Points, in no order, along strands that fork, close into loops and pass close to each other.
Two points are linked if the straight distance between their rows is under 32. Some points are linked to none.
Napeg: [  2 -15   3   9  -8 -12   4   6   9  10  -8  12  -7 -12   9  21   3 -10
  -1  -6   6  -7   1  13   3  -2]
zego: [  2  -1  -7  -5 -17 -20 -14   8  -5   8   5   0   0  27 -12   8 -15  -5
  10 -15  10 -11  -2  17 -18  -5]
vulot: [-19  20   4  -4   4 -10   3  13   0  -5   5   3  11   2  -6  10   0  -6
   1   4   9  10   6   7 -13 -14]
lamu: [ 12   4  -8  -4   4 -12  12   2   7   0  -5  17 -11   1  10  -5  -2  -2
  -9   9  -8  -1  -6   4   1  17]
gek: [  1   4   3  -2   7  -6   9  -1  12   1  -4  18  -4 -10   8  -3   3  -1
  -3   8  -3  -1   0   6  16  15]
puva: [ 11   5 -10   4  13  -7  19  -4   7  -1  -6   2 -13 -11  10 -17  -4   9
 -17  16 -18   7  -3 -14 -12  13]
giv: [ -2 -17  -7  -4  10  14  15  -7  -2  -2 -17 -12  -3 -20  12 -17  12  17
 -16  14 -19   2  -7 -24   9   8]
pofe: [ 11  -5   1  -6   5   6  -9  -6  -6   4  22  -5  10  11  -1  -4   4 -17
   0   4 -12 -11   3  14  14   4]
kina: [-14 -13   5   5  -1  -3   3   2   9  17 -10   9   2 -18  12   6  13   4
   2  -1   1  -1   5  15  16  -3]
kele: [-26  -1  11   4  -1  -1  -1   7   6   0  -5  11   4 -17  -4   4  10   3
   7  -6   8   8   8   1  -1 -13]
fid: [  8  -9   4  -2   4  18  -2  -7  -8 -21  -6 -17  -6  -3  -3 -11   4   4
   1  -5   7  -2  -4 -25  -1   4]
lumu: [ -3 -14  -2  -1   4  14  12 -10  13  -2 -16  -9  -6 -20  15 -16  11  11
  -6   4  -2  -7  -1 -12  20  11]
Netug: [-22  -6  16   4  -9   4   0  10   5   2  -1   1  12 -13   3   9  11  -2
  10  -1  12  -7   5   9  19 -15]
sov: [ -6  19  -5  -7  12   7  11  -5  -7 -15   2  -2  -2   0   3 -12  -1   6
 -14   0  -6  16   7 -17 -16   2]
nakek: [ -2  16   0  -2   2  -7  -5   1 -14 -11   4  -6 -14   2  -8  -9  -8   7
   3 -17  10   7  -1 -18 -22  -6]
vita: [-34   0   5  -8 -13  11  -3  -1  14   2 -15  -7   7 -24  -3 -10  14  16
  -2 -12  17   1  15  -3  -1 -22]
sanav: [ 19 -17  -8   9   9  12  11  -8 -10  -3  -9  -8  -8   4   5  -9  -1   3
 -13  11 -11  -8 -19 -27   8   7]
rud: [-19   6   3   0   8  -2   4   3   8   6  -4  11   6 -18  -2   4   8   2
  -3   3  -2  14  13   6 -10  -8]
depu: [ -5  14   5  11   3  12  -1   0   8   5  -1  -5   6 -11  -2   9   2   0
   7   7   4  16   1   7  -8  -7]
piz: [-16   5   0 -10  15  -5   4   0   0  -4  -1  10   2 -10  -4  -2   5  -1
  -6  -1   0  10  13  -1 -13  -2]
zop: [ 21  -3  -9   5  11 -12   9   2   6   6  -9  -6 -13  -3  17 -15   2   0
  -7  19 -21   1 -16  -4   5  20]
Tava: [-19  19  -2   0   2   4   6   3   5  -5   4   0   5 -23  -5  -6   8   4
  -8  -7   7  15  12 -14 -19 -16]
Non: [  8  -5  -8  -7  11   9   6  -8 -11  -7  -5   2   0  -1   1  -7   3   6
  -7   8 -17  11  -4 -14   1  14]
nif: [-16  15   5  -6   2 -17   7  15   0   1   3   8  11  13  -6  15  -8  -4
   2   9   3   0   4  16 -13 -11]
mib: [ 14 -12  -1  -1  10   6  -1  -8  10   1  -9  -7  -6 -15  11 -17  13   3
  -4  17 -20   0  -4  -1  18  17]
kuli: [ 23 -15  -6  -2  -1   9   1 -13  -7  -4   3  -2  -3   7   2  -8  -3  -6
 -11  12 -22  -4  -9 -12  20  27]
kazo: [ -2  -5  10   0  -8  -9 -17   9  -7   3  15  -2  11   7 -14  10   2 -14
  13  -3   6  -8  -1  12  -4 -16]
voza: [-30  -4   9   1  -9  -1   5   2  17  10 -10  -3  11 -21  11   8  10  16
   0   2  12   2  10  12  11 -15]
voro: [  1 -14  10   6  -5  12  -4  -4   5   0   9   3   2  -7   6  -2  13 -14
   4  -6   1 -15   5   6  24  -2]
mufa: [  8  -1   3   6  -5   3  -1   4 -14  -3   1   3  -6   5  -4  -1   0  -5
  13 -17   9  -4  -9  -8   3  -3]
leli: [ 17  -9   2   8  -2  -8  -2   0   1  17   7   2  -1   3   2  16  -8 -13
   4  -3   2  -8  -4  19  -1   2]
zat: [ -6  -5   2  -5   9  15   1  -7   7  -6  -6  -1   2 -13   2  -8  14   4
  -3   4  -2   6   8  -4   2   2]
bibav: [-33   6  12  -4  -9   0 -13  10   8  -8  -8  -9   8 -21 -14  -2  14   1
   7  -7  19   5   8  -7  -2 -25]
gikin: [ -5  25   6   5  -4   7  -3   0   0  -5   5  -1   2   1  -9   6  -9   8
   6  -5  12  11   2  -2 -17 -12]
gezo: [  0  -7  11   2   4   3  -3  -5  10  -5   0   4   0 -12   0   6   3  -1
   4  -3  13  -7  10   2   8   1]
nutak: [-14  -1  14   3  -7   5 -13   8   8  -4   7  -5  15  -8 -13   9  10  -9
  11   2  15   0   7   6   0 -20]
vube: [-19   3   3  -5   2 -15  11   8   2  -2   4  -1  -2 -16  11   6   4   7
  -7  -8  14   3  12   2 -18 -11]
naso: [-16  -6   0   1  -4  21   4  -2  13   3 -13  -9   8 -25   6  -8  15   8
   5  -6  11   1   6  -2   7 -10]
pilif: [ -8  20   0  -8   9   0   4  -2  -4 -11   6   6  -1  -2  -7  -4  -2   4
  -5  -3   2  13  10 -11 -17  -4]
vobog: [  4   9 -21 -13  -1   0  -4  -6  -1   5   4   5   2  31  -5  -6 -16  11
  -3   0  -8   4   2   9  -9   7]
gan: [ -6   3  12   2   0  29 -10  -4   8  -9   1  -9  10  -6  -6  -6   9  -9
  11   0   5  -3   7   1  12  -5]
luson: [  9  12  -7  -7   4  16  -3  -7  -8  -3   2  -1   2   6 -12  -6  -1   7
   7   0   1   6  -4 -11  -3  -3]
redoz: [ -4  -1  11  10  -5  19 -14   1   3  -2  10  -9  12  -4 -11   1   9 -15
  12  -4   6   1   2   5   1 -12]
Zubit: [ 17  -7  -4  14   4  11   5  -5  -6   4  -4  -2 -10  -1   2  -3  -2   2
   2  -4   0  -2 -11 -13  -2   1]
Vol: [ 18 -11 -14   0  -2  15   3 -10 -15  -5  -4  -6   1  21  -7 -13 -10  11
 -11  12 -20   1 -15 -27   3  14]
Toti: [ 20  -3 -18 -12  -3   5   0 -10  -8   1   0   7  -3  21  -8  -9 -13  11
  -7   4 -14   1  -5  -8  -3  12]
Nuzo: [ 21   2  -9  -1   1 -12   7  -4   7  11  -4  13 -11   9   6   1 -11  -7
  -3   4  -8  -8  -7   9  10  18]
zoka: [-21  16  15   2 -17 -19 -14  16  -4  -9   3  -1   4 -10 -16  14  -6   0
   8  -3  16   8  -1  -3 -21 -24]
tol: [ 12  -4  -4   0 -12  -3 -17   0  -9   2  19 -12   3  24  -9  -1  -5  -8
   9 -12   8 -10   0   9  -2  -6]
Vozu: [ -8 -10  -1  -3   4  30   8 -10  12  -5 -23 -14  -1 -25   7 -21   7  13
  -6   5  -6  -3   2 -15  13   8]
somi: [-22 -12  22   7 -15  -7 -10  11   4   3   4  -8  17 -15  -2  22   7  -3
   9   2  13 -12   6  11  18 -23]
vada: [  8  -1  -2   0  -8 -11  -8   2 -15  -5   1   4 -13  16  -9  -3  -8  -4
   8 -20  11  -3  -7  -6 -10   0]
nosen: [ 0  2  8  7 -1 -4  0  5 11  8  4  5  6 -5  7 10  5 -4  6 13  2 -1  1 19
  6 -2]
mep: [  8  13  -8  -4   4  -8  15  -5   6  -2  -1  15 -10   6   5 -10 -12   6
 -10   6  -9   6   1   1  -9  17]
Lir: [  9   9 -15  -7  -1   2  -4  -4  -1  11   8   7   7  24  -6  -6  -9   3
   3   7 -10  -2  -2  12   6   9]
vifo: [  3 -13  -7  -1  14  21   6  -5   2  -3  -7 -16   5 -14   5 -17  15   4
  -7  14 -13   4  -5 -15   9   8]
Bot: [ 16 -13  -7  -3   9 -10   3  -1   0   8   2  -1  -7   6  16   1   3 -23
  -9   1 -15 -13  -3  16  12  17]
ruf: [ 12  10 -15  -5  -1  15   0 -11  -8   2   1   1   2  17  -5 -10  -8  12
   1   5  -9   9  -5 -10   0   6]
Feva: [-23   9  -1   0  -3   5   7   1  13   4  -4   3   4 -30   1  -5  14  11
 -10  -5   4  12  19  -7 -14 -23]
fugu: [ -7  11   0   4 -15 -11 -15   4  -6   2   5   7   0  18 -20   6 -13   3
  13  -9  12   3   0   3 -15 -11]
tuza: [ 15 -15  -6  -3  -1  -2  -6  -8 -16 -12  -1  -3 -10  20  -2  -1  -6 -11
  -4 -15  -2  -6  -5 -14   5  18]
Fefug: [ 22   3  -9   9  -4  14  -5 -12   3  12  13  -7   1  14   0  -9  -9   1
   4  10  -9  -3  -7   5  12  10]
Netik: [  1  10  -2 -10   6  13   5  -4 -12 -23  -3 -10  -6   0   0 -11   3  11
 -13  -3  -6  11   0 -24 -12   1]
mul: [-29  12  15   0  -7 -10  -2  12   5  -5  -3   0   7 -23  -5  12   6   6
  -1  -4  15  10  12  -1 -17 -29]
Nutok: [-10   9   1   2   2   5  20  -1   4  -7  -5  11 -10 -18  14 -11   7  12
  -9  -5   0   4   6  -9  -4  -4]
nepo: [  1  -2  -6  -1  14   6  14  -3  -8  -4  -7  -2  -5 -13   7  -9   5  10
  -9   5  -9   9   1 -18  -7   4]
zofav: [-30   1  19   3 -13 -25  -2  21  -2  -8  -5   1  16  -8  -8  27  -5   2
   0   8  10  -1   5   5  -6 -28]
Gokis: [ 19  -8 -15  -3  -2  -3  -5 -10  -6   9   7  -2  -6  27   0   3 -18   0
  -2 -12  -1 -12  -1   5   3  14]
zeze: [ -6  14   2  -1  12  14 -11  -1   2  -2  -1  -9   8  -2 -10   4   8  -5
   4   1   6  16   7   2  -8 -12]
kiz: [ 10   6  -9   2   9   4  16  -7  -2  -9  -5  -5  -8  -3   8 -18  -6  13
 -20  20 -20   9 -10 -24  -2  18]
tozo: [ 20 -13  -4   2   7  -6   3  -5  10   2 -10 -11 -12 -10  16 -18   8  -1
  -9  19 -24  -4 -13  -9  22  23]
mol: [ 26 -14  -8   4   7  -9   2  -6   5   9   1  -7 -13  -2  15  -4   4 -19
 -11  10 -18 -12  -9   3  21  23]
vip: [  5  -2   8  12 -14 -11  -6   3  -2   9  13   9   2  17  -3  20 -12 -18
   6  -6   4 -19  -1  19  15  -4]
Lani: [ -6  17   5  -3   9  26  -7  -2   0  -9  -6 -13   4 -11 -10  -2   8   0
   6  -4   6  12   3  -9  -6 -12]
Kuro: [  4  -8  -6  -3  11  -1   9   0 -11  -7  -3   0  -7  -1   2  -6   1   2
  -6  -7  -1   6   0 -16 -16   3]
Bivi: [ 11  -8  -1  -5   0   3  -9  -4 -10  -7   9   0   0  16  -5  -5   1  -9
   2  -7   0  -5  -1  -3   5   7]
Fot: [-11   0   9  -5  -7 -29   1  15  -5  -3  -2  12   2  15 -13  14 -10 -11
   6  -7  10 -12   0  12 -11 -10]
Zet: [  1  16  -1  -7   2  11 -12  -3 -10   3   8   1  11  12 -18   1  -2   3
  12   0   5   4   0  -1  -1  -9]
ruzo: [ 22  -8 -18   5  -3   5  -2 -12 -10  12   9  -8  -1  23   1 -11 -16   0
  -8   3 -21  -5 -12  -5  15  23]
nubo: [  6  -3   7  -4  -2  18 -14  -4 -10 -21   3 -15  -2   4 -11 -15   6  -4
  10  -9   6  -3  -5 -17   3   0]
zifo: [  8   7 -10  -4   0  -8   6   6   3  11   1  17  -1  11  -3   1  -8  -3
  -1   6  -9   2   0  16 -18   3]
ratik: [ 17  -6 -15  -8   2   4  10  -7 -14  -5  -3   5  -2  10  -3  -9  -8   8
 -11  10 -21   5  -9 -20  -1  18]
Dol: [  2  14   1  10   4  -7  11   2   8   7  -1   4  -5  -1  12   4  -7   4
   0   7  -1  11  -2  11 -11   7]
Zevu: [-29 -10  20   7 -15 -10  -2  11  11   6  -4  -3  24 -18   2  27  -1   5
   0  13  10  -5   4  13  13 -20]
pevod: [-26   0   2  -8  -2  14  -4   2  10  -4 -10  -7   9 -24  -8  -8  16   5
   5 -12  16   3  11  -7   3 -15]
Kogi: [ -2 -12  12   0   5  -9  -4  -2   7  -1   6   6   3   0  -2  13   3 -11
   4  -3  11 -12   9   8  14   2]
vun: [ 26   1  -1  -3   6   4   3 -10   4   0  -3   6  -8   2   2  -2  -6   8
  -3  14 -10   0  -5  -4   7  18]
zef: [  5 -14  -5  -1   8  11   2   2 -11   1   3  -5   5  -2   6  -6  15  -9
   4  -4  -7  -2  -4  -6  11   2]
kek: [21 -3  1  7  8  5 -1 -9  7  7  1  3 -6 -4  4 -1  1 -3  2  8 -8 -5 -3  5
 12 13]
Vumi: [ -5   5   4  -6  -3  11 -17   2  -5 -15   5 -14   4  -2 -16  -9  11  -7
  13  -9  13   1   0 -13  -1  -7]
kisav: [-17   4  19   7  -1 -14   2   9   5   0   2   2  15  -3  -4  26  -9  -1
   5  11  12  -3   3  13   4 -10]
gebog: [  5   8  -4  -3  -1   5  -9  -1  -6   8  13   5  12  19 -11   3  -3  -5
   9   5  -3  -2   0  11   5  -4]
lerar: [  7  -2   0  -5   3  10  -9  -1  -7   0  16  -7  10  10  -6  -2   7 -12
   7   1  -1  -3   2   6   6  -4]
tipo: [-21   8  11  -2  -1 -23  -3   9  -2  -7   3   8  -3  -9 -14   5  -3  -3
   4 -13  13   5   9  -3 -22 -10]
zolan: [ 11 -13  -9   1  10  -5  12   1   6   5  -3  -6  -4  -7  21  -4  10  -4
  -5   7  -3  -5  -5   2  14  15]
Mak: [ -1  -8  17  12  -4  -8  -5   1   2   6  13   4   4   1  -3  17  -5 -19
   5  -5   6 -15   5  15  16  -2]
Gane: [ -8 -14  -3  -6   4  -2   6  -3  17   7  -4   0   3 -16  18  -8  18   1
  -4   6   0  -7   4  10  24   8]
lufi: [ 12  -5   1   1   6 -11  -2   2   3  14  10  -3   1   8  10   3  -1 -19
  -2   7 -14 -12  -1  28   9  10]
Donun: [ 20  -2  -1 -10  11   2   5  -7   7  -6  -8   2 -10 -11  11 -10   5  10
 -10  20 -17   4  -3  -4   6  16]
luved: [ -4  13   5   4 -11 -18  11  10  -2   4   4   8  -2  -2   4  18 -18   3
  -4  -7  11   3  -1   7 -27  -7]
Ruput: [  5   7  -4  11   0   5  -5  -5  -9   5   3  -5  -2  15  -3   3 -10   5
  11  -9   5   9  -4   1  -7   0]
Tamef: [ 21   3 -11   9  10  -7  12   2   9   6  -5  -2 -15  -3  14 -11   0   7
  -9  16 -13   4  -9  -2 -10  10]
Nok: [ 11  -2 -13 -10 -11   1 -24  -4 -14   1  12  -9   0  30 -14  -9  -9   6
   9 -12   2  -7   0   2  -2  -3]
Vilub: [20  5 -6 12 -6  1 -3 -5  9 16 15 -6  1 13  5  0 -9 -6  5 12 -4 -5 -6 18
  7  8]
gedog: [ 12 -10  -3   2   0 -14   6   4  14  10  -5  10 -10  -9  15  15   5 -15
  -5   1   2 -14   1  15  13   8]
Medub: [  2  10   0   0  -6 -14   8   8  -7  -1   6   9 -11  -3  -1   8 -10   5
  -1 -15  10  -1   1  -4 -27 -13]
Vipe: [-15  23   4  -7   5  -9 -11   8  -4  -5   4  -3  11  12 -17  10  -4  -5
   5  -1   8  11   5   4 -14 -17]
rekim: [-12  17   8  -1  -6  -8 -17  11  -6   2   5  -3  13  13 -20  18  -4  -2
  11   4   9   6  -1   6  -9 -25]
Gizen: [ -5  -5   9  14 -11 -17   6  12   9  11   3  11   9   0   5  24 -11 -15
   2   8   2  -7  -4  24   2   2]
gana: [  4  -7   9   7   0  25  -3  -6   3  -9   4  -6   3  -4   5 -10  10  -9
   6  -2   1 -10   1   0  18   3]
Pugob: [ -4   3   1  -9   3   1  -7  -3 -12 -17   1   3   1  14 -10  -9   0  -1
   1  -8  -2  12   1 -15  -8  10]
fel: [ -2  21  -2   2 -10 -12   1   6 -13  -4   9   2 -10   5  -5  -2 -16   9
  -2 -18  10   4   4  -9 -31 -11]
nemum: [  5  -6   7   6  -5   1   1   2  13   6   8   8   2  -6   8   2  11 -11
   2   9  -3 -12   2  16  21   0]
fam: [ 20 -10   0   1  -4  19  -4 -16 -10  -5  11  -6   2  10  -1  -9  -7  -7
  -6   0 -20  -8  -8 -10  26  20]
pera: [ -3 -16   2  -5   3  10   6  -7  10  -4  -5  -1   1 -11  13  -9  15  -1
  -4   0   0  -7   4  -2  26  12]
nel: [  3  -2  -2  -1   1  -8   3   6   3   5   3  14   1  -3  -5   7  -2  -4
   1  -1   3   2   2   7 -20  -4]
tamop: [ 19 -18   3  -1  -5  22  -3 -15 -13 -14   3 -14   2  13  -8  -7  -9   0
  -7   1 -15  -4  -9 -23  16  19]
ludov: [-22  -1  16   2 -17  -8 -16  18   5  -9   4 -10  16 -10 -14  15   8  -7
  10   4  17  -2   1   1  -5 -26]
fod: [ -7  -8   8  -3  -6 -22  -3  15  -7  -3  -1  11  -5   0  -5  10   3 -12
   9 -15  13 -10  -1   3  -5  -8]
Muzi: [-34  -3  15  -1  -9 -17  -8  13   7  -2  -6  -1  16 -19  -8  20   4   4
  -1   4  11   6  10   6 -11 -27]
bemo: [ 11 -10   7   3  -7  21  -8  -5  -6 -14   8 -13  -2   4   0 -10   7 -10
   6  -8   4 -11  -4  -8  12  -1]
taz: [ 12 -14   1   1  -1  25   8 -11  -5 -15  -5 -13   4   0  -3 -13  -3  -1
  -8  11 -16  -2 -12 -26  16  21]
soput: [ -2  18  -6  -9   0 -11  -1  -1 -11  -6   4   8  -8  24  -4   0 -17  10
  -1 -12   3   3   5   1 -15   0]
kasos: [ -3   5   0 -14   0 -10 -20   5 -12 -11  10  -5   4  24 -17  -2   3  -6
   9  -7   4  -1   2   4  -8  -4]
Vit: [ 12  -5 -11  -3  -7  -7 -11  -5  -4  14  11   1  -1  32  -5   5 -18  -8
   1  -9  -4 -15   2  22   1   6]
Daro: [ -2   8   1   5 -11  -6 -15   5 -12  -1   5   0  -5  12 -16  -1  -6   0
  17 -18  13   3  -8  -4 -14  -7]
zol: [-13  28   3  -8   2   5  -2   0  -6 -15   4   0  -3 -12 -11  -9   3   3
  -6 -10   4  14  11 -19 -20 -16]
suke: [-20  14  17   4  -9 -15  -5  15  -1  -3   3   1  14   4 -11  25  -9   1
   7   8  12   3   1   8  -5 -24]
lof: [-17   7   7  -2   1   0  -4   7  -4  -7   0   7   3  -9 -11   0   9  -2
  11  -9   9   7   3  -7  -4 -13]
suto: [ -1 -13  -8  -4   5 -11  13   0  16  10 -13   0  -9 -15  25  -7  14   4
 -10   3   0  -2   3   7  14  11]
luzo: [-10   2   5   1   3  -3  14   6   7   0  -6  15  -7 -13  16   2   8   9
  -3  -3   6   1   5   2   3  -4]
Sotur: [  6   6  -2  12   5   2   2  -1   0  10   0   0  -2   9   4   3  -6   1
   5   4  -5  12  -4   9 -10   7]
rus: [-34  -6   9  -3  -3 -16   3   6   4   0  -9  12   1 -18   1   2  11   7
   0 -13  11   4  15   1  -7 -15]
sek: [  2   1   6   2   2   5   1   6  -4   0  -4   2  -2  -3   6   6  10   4
   6  -4   7   2  -1   4  -4 -12]
bom: [-11 -11   4  -9   1 -18   5  11  -3   0  -7  15  -6  -8   5  10   9  -2
   2 -13  11  -8   6   3   2  -9]
vori: [ -6  15   2 -11   9  24   0  -6  -4 -20  -9 -14  -1  -7  -3 -10   7   7
  -5  -2  -1  12   3 -20  -4  -6]
bonup: [-10  -1   7  -9   8   4  -5  -3  -5 -19  -3   6  -1   6   0  -6   8  -3
   0  -5  -2   9   5  -8   1   8]
raso: [-30  22  17   2 -10 -19  -1  13   0  -8   5   0   6 -14  -7  16  -5   3
  -4  -3  10   9  10  -3 -24 -26]
vigol: [ -5  -8  -4  -9  10 -14  15   4   1  -5   0   0  -7 -13  13  -1   5   6
  -9 -10  10  -3   9  -4 -15  -1]
Kita: [-11   7   6  -3  -9 -20  -1  14  -1   1   3   6  14  26 -15  16 -14  -6
   5   4   5 -12   3  20 -10 -14]
Tupiv: [ 31 -13 -12   1  -4  -1   0 -11  -2   1  -5   1 -12  15   6  -9  -9  -7
 -16  13 -30  -6 -12  -8  17  28]
pumur: [ -3 -14  -3   3   4  15   1   2 -10  -7  -5  -7   1  -7   2 -10  16  -6
   6  -9   2   1  -5 -18   5  -3]
moku: [ 6 15 -2 -4 14  1  5 -7 10 -3  2  1  2 -4  1 -8 -1  4 -2 17 -3 10  3  2
 -1 13]
pizoz: [-12  12  10   2 -18 -11 -20  14  -4  -4   4  -4   1  -9 -21   4   2  -3
  17  -6  19   7  -6  -4 -16 -20]
far: [  2  -5 -14  -3 -15 -11 -18   0  -4  13   5  -3   2  35 -10   1 -18   2
   8 -17   2 -12   3  19  -9  -1]
riz: [14 -4  4 13  3 15  1 -7  5  4 -2  2 -5 -7  0 -1  0  0  5  2  1 -1 -4 -2
  4  2]
mupav: [ 14 -10 -11   1  -2  16  -7  -9 -18  -6   1 -10  -1  22 -13 -14  -7   8
  -3  -1 -11   3 -11 -25  -2   3]
lemu: [ 16  -7 -11   2  -5  10  -6 -14 -13   6  19  -6   1  23  -1  -9 -10  -8
  -3  -4 -17  -9  -7   0  20  18]
Dal: [10 11  2 14 -3  0 -2  0 14 12 11 -4  4  1  7  4 -4 -4  8 19 -5  4 -7 20
  7  6]
Dud: [-10   4   8   2  -2 -15   9  13   1   2   0   4  -3 -11  14  18  -5   3
  -4  -5  12   3   4   8 -18  -9]
dure: [ 13  -5  -2   4 -10 -13  -5   2   3  17   6   2   1  21  -3  17 -20 -12
   1  -4   1 -16  -2  29  -6   3]
Kap: [  1  13  -4   1   4  -1  20  -3   4  -9   0  14 -10  -5  13  -9  -2   9
 -11   1  -3   5   4  -9  -7   5]
ludod: [ -4  -3   6 -10  12  -8   1  -1  -7 -10  -3  13  -5   6   3   3   2  -3
  -2  -7  -1   0   5   1  -1   9]
Kanu: [ 18  -7 -20   1   0  -6   5  -6  -7   8   1  -3 -10  20  -2   0 -19   1
  -5 -10   2  -5  -7  -6  -9  13]
Zab: [ -2   9   3   8 -13  -9  -7   4  -1   7   7   4   5  17  -9  18 -18   2
  10  -4   9   4  -2  14 -11  -9]
Lepup: [ -2   4   4  12   8  -9   9   1  13  11  -5   4  -7 -18  16   3   1   5
  -1   8  -3  10  -2  10  -4   9]
zupir: [ -2  10   2 -11   6 -11   3   3  -9  -5   0  11  -3  19   0   4  -9   0
  -1  -5   4  -2   4  11  -6   3]
Robet: [-17  -7  -2  -1   3  29   5  -9  15   5 -21 -13   3 -28   4 -16  12  12
  -1   0   0   3   7  -7   8  -2]
Kig: [  1   8  -6   2  -6 -11   0   7   5  15   3  14   5  21  -5  10 -16  -4
   3   4  -7   1  -2  26 -13   2]
nar: [-23  12   4   0   1  -1   8   1  14  11  -6   7   6 -32   5   4   8  15
  -6   2  -2  12  13   5  -7 -17]
pufi: [ 12 -16  -5   7   0 -10   3  -3  12  16  -6  -1  -8 -16  19   5  13 -15
  -6  -1  -6 -14  -1  11  27  11]
Lut: [  7   1 -12   7  11  21  11  -2   3   1  -3 -12   4  -8   1 -16   8   1
  -2  16 -10   8 -10 -15   1   6]
siso: [ -3  15  -2  10  11  13   7  -1   6   6  -5  -8   1 -15   6  -2   4   5
   3  10  -2  16  -2   0  -5  -2]
Fugo: [ 29  -3  -8  -1   0  -4  -2 -12   3   9   2   6 -12  15   4   3 -10 -12
  -7   1 -11 -15  -5   9  20  22]
kegip: [  7 -13   2  -8  13   6   5  -6  -9  -7 -11   0 -10  -8  12   2   9   7
  -5  -2  -6  -5  -1  -9  12   8]
fov: [ 30  -7 -13   0   1 -10  -1 -10   3   9   1  -3 -13  11   9  -6  -8 -16
 -10   9 -25 -13 -11   4  18  28]
mogur: [  0   4   1   5  -4 -19  10   9   5  12  -3  16   0   9   3  19 -13 -10
   1   3  -1  -5  -6  22  -6   6]
lov: [11 -8 -7 -3  8 -2  9  5 -2  4  3 -8 -1  3 15  4  6 -6 -1  2  2 -6 -3  9
  1  5]
nosuk: [ -1  -8  -5  -8  10 -12  14  11   3   3  -3  -1  -4  -6  14   6   5  -1
  -7  -3   6  -4   4   9 -12   2]
pezu: [  4   6  -9  -7  -9  -9  -9  -2 -14  -4   1  10 -12  29  -7  -4 -14   7
   4 -19   4  -3  -2  -4  -6   3]
tezot: [ -2  12 -20  -5  -6   6 -16  -8  -2   8   6   0   7  32 -14  -5 -14  11
   5  -4  -2   7   6   8  -5  -2]
Ridi: [-11   9   3 -11  -1  -6 -18   9  -8 -16   9  -8   6   8 -17  -6  10 -10
  13  -7  14   1   1  -3  -3  -9]
lazaf: [ 12 -14  -7  -3   7  -5   3  -4 -13 -13  -4   0 -11   9  -4  -5  -6  -2
  -8 -11   0  -1  -4 -20 -10  12]
Tig: [ 11 -14  -6   6  13   9  12  -4  -4  -1 -15  -9 -10 -11  11 -12   3  12
 -15  19 -19  -4 -18 -28  11  11]
nati: [ -3  15  -9 -18   1  -2 -16   2 -10 -10   6  -1   3  27 -16  -7  -3   3
   2  -5  -1   7   5  -1 -16  -6]
mizit: [-24  -6   1  -2  -6   3   5  -7  25  18 -13  -1   7 -25  10  -7  14  18
  -2   4   6   2   8  12  13  -5]
bebo: [ 16  -5  -9  -5  -5  12 -18  -7 -19  -5   6 -15  -2  23 -15 -11  -4   5
   5  -8  -2  -2  -5 -13  -4   0]
tamok: [ 11 -11   0   7   0  -7   4   6   2  12   0  10  -4  -8   4  15  -2  -5
   3  -2   4  -3  -1  12  -7   1]
bimi: [ 13 -14  -3  13   6   9  11  -7  -6  -5 -13   0 -17  -2   5  -7  -2   2
 -10  -2  -2  -5 -13 -25   4   3]
mavo: [ 21  -7  -5  -1   7   7   0  -5  -6   8  16  -8   4   5   7  -8   5 -12
   0   9 -21  -7  -6   7  19  11]
Fab: [  0   3  12  12 -13  -9  -6   6  -2   7   5  10   3  13  -3  23 -12  -5
  11  -2   8  -4  -3  16   2 -10]
rim: [ -9   6   4  11   0  -3   9   1  20  12 -11   2  -4 -28  17  -1   5  12
   3  10  -1   7  -2   8   6   3]
duk: [-15  -7  -4  -3   3  11   6 -12  22  10 -16  -1   1 -28   8 -17  12  19
  -1   5  -2   3   8   1  12   3]
telal: [  3 -12   4  -6   2  20   7 -10 -13 -24 -13 -12  -1  -5  -1  -8   2  12
 -17   9 -17   9  -4 -31   2  12]
Zazez: [-14  -8   6  -2   4   2   5   1   1   2 -11  10  -2 -14  11   0  16   5
   1  -8   4  -3   4   2  16  -3]
tapo: [-14   0  10   5  -3  -8   5   9  10   6  -3   7   9 -12   4  19   1   1
   5   8   6   0   4  15   0 -11]
rig: [ 19 -10 -15   9   6   6   4  -8 -14   7  -1  -7  -6  16  -1  -5 -11   0
  -3  -3  -3  -5 -13 -14   1   9]
Gep: [  5  10  -4  11  -8   3  -6  -3  -3  14   9  -3   3  21  -2  11 -16   8
  11  -6   8   1  -3  14  -2  -1]
vev: [-33   0  11   5 -12  -7   1   6  17   7  -7  -1  20 -25   7  20   1  12
  -2  18   7   7   9  13   4 -17]
Zam: [  6   6  -1   2   2   9  11  -2   4 -11  -4   9  -8   2  12  -9   5   3
  -6   1   0   3  -1  -5   4   8]
kep: [-11  -7   0  -3   1   7   0   5  -5  -9  -3  -3   0 -14  -4  -9  15   0
   6 -13  11   4   2 -15  -6  -8]

A piece is all that can be reached along the links. How many separate loops has the piece of each point below (a circle has one, a figure eight two, a Y none), and how many tips (points with one link)?
Pugob -> loops 0, tips 4
mul -> loops 0, tips 6
sov -> loops 1, tips 3
tamop -> loops 0, tips 6
fel -> loops 0, tips 4
Lir -> loops 1, tips 3
Vit -> loops 0, tips 5

How many points has the smallest loop of links through each point below? Write - if it is on no loop.
piz -> 7
Bivi -> 13
zofav -> -
Nuzo -> -
bebo -> -
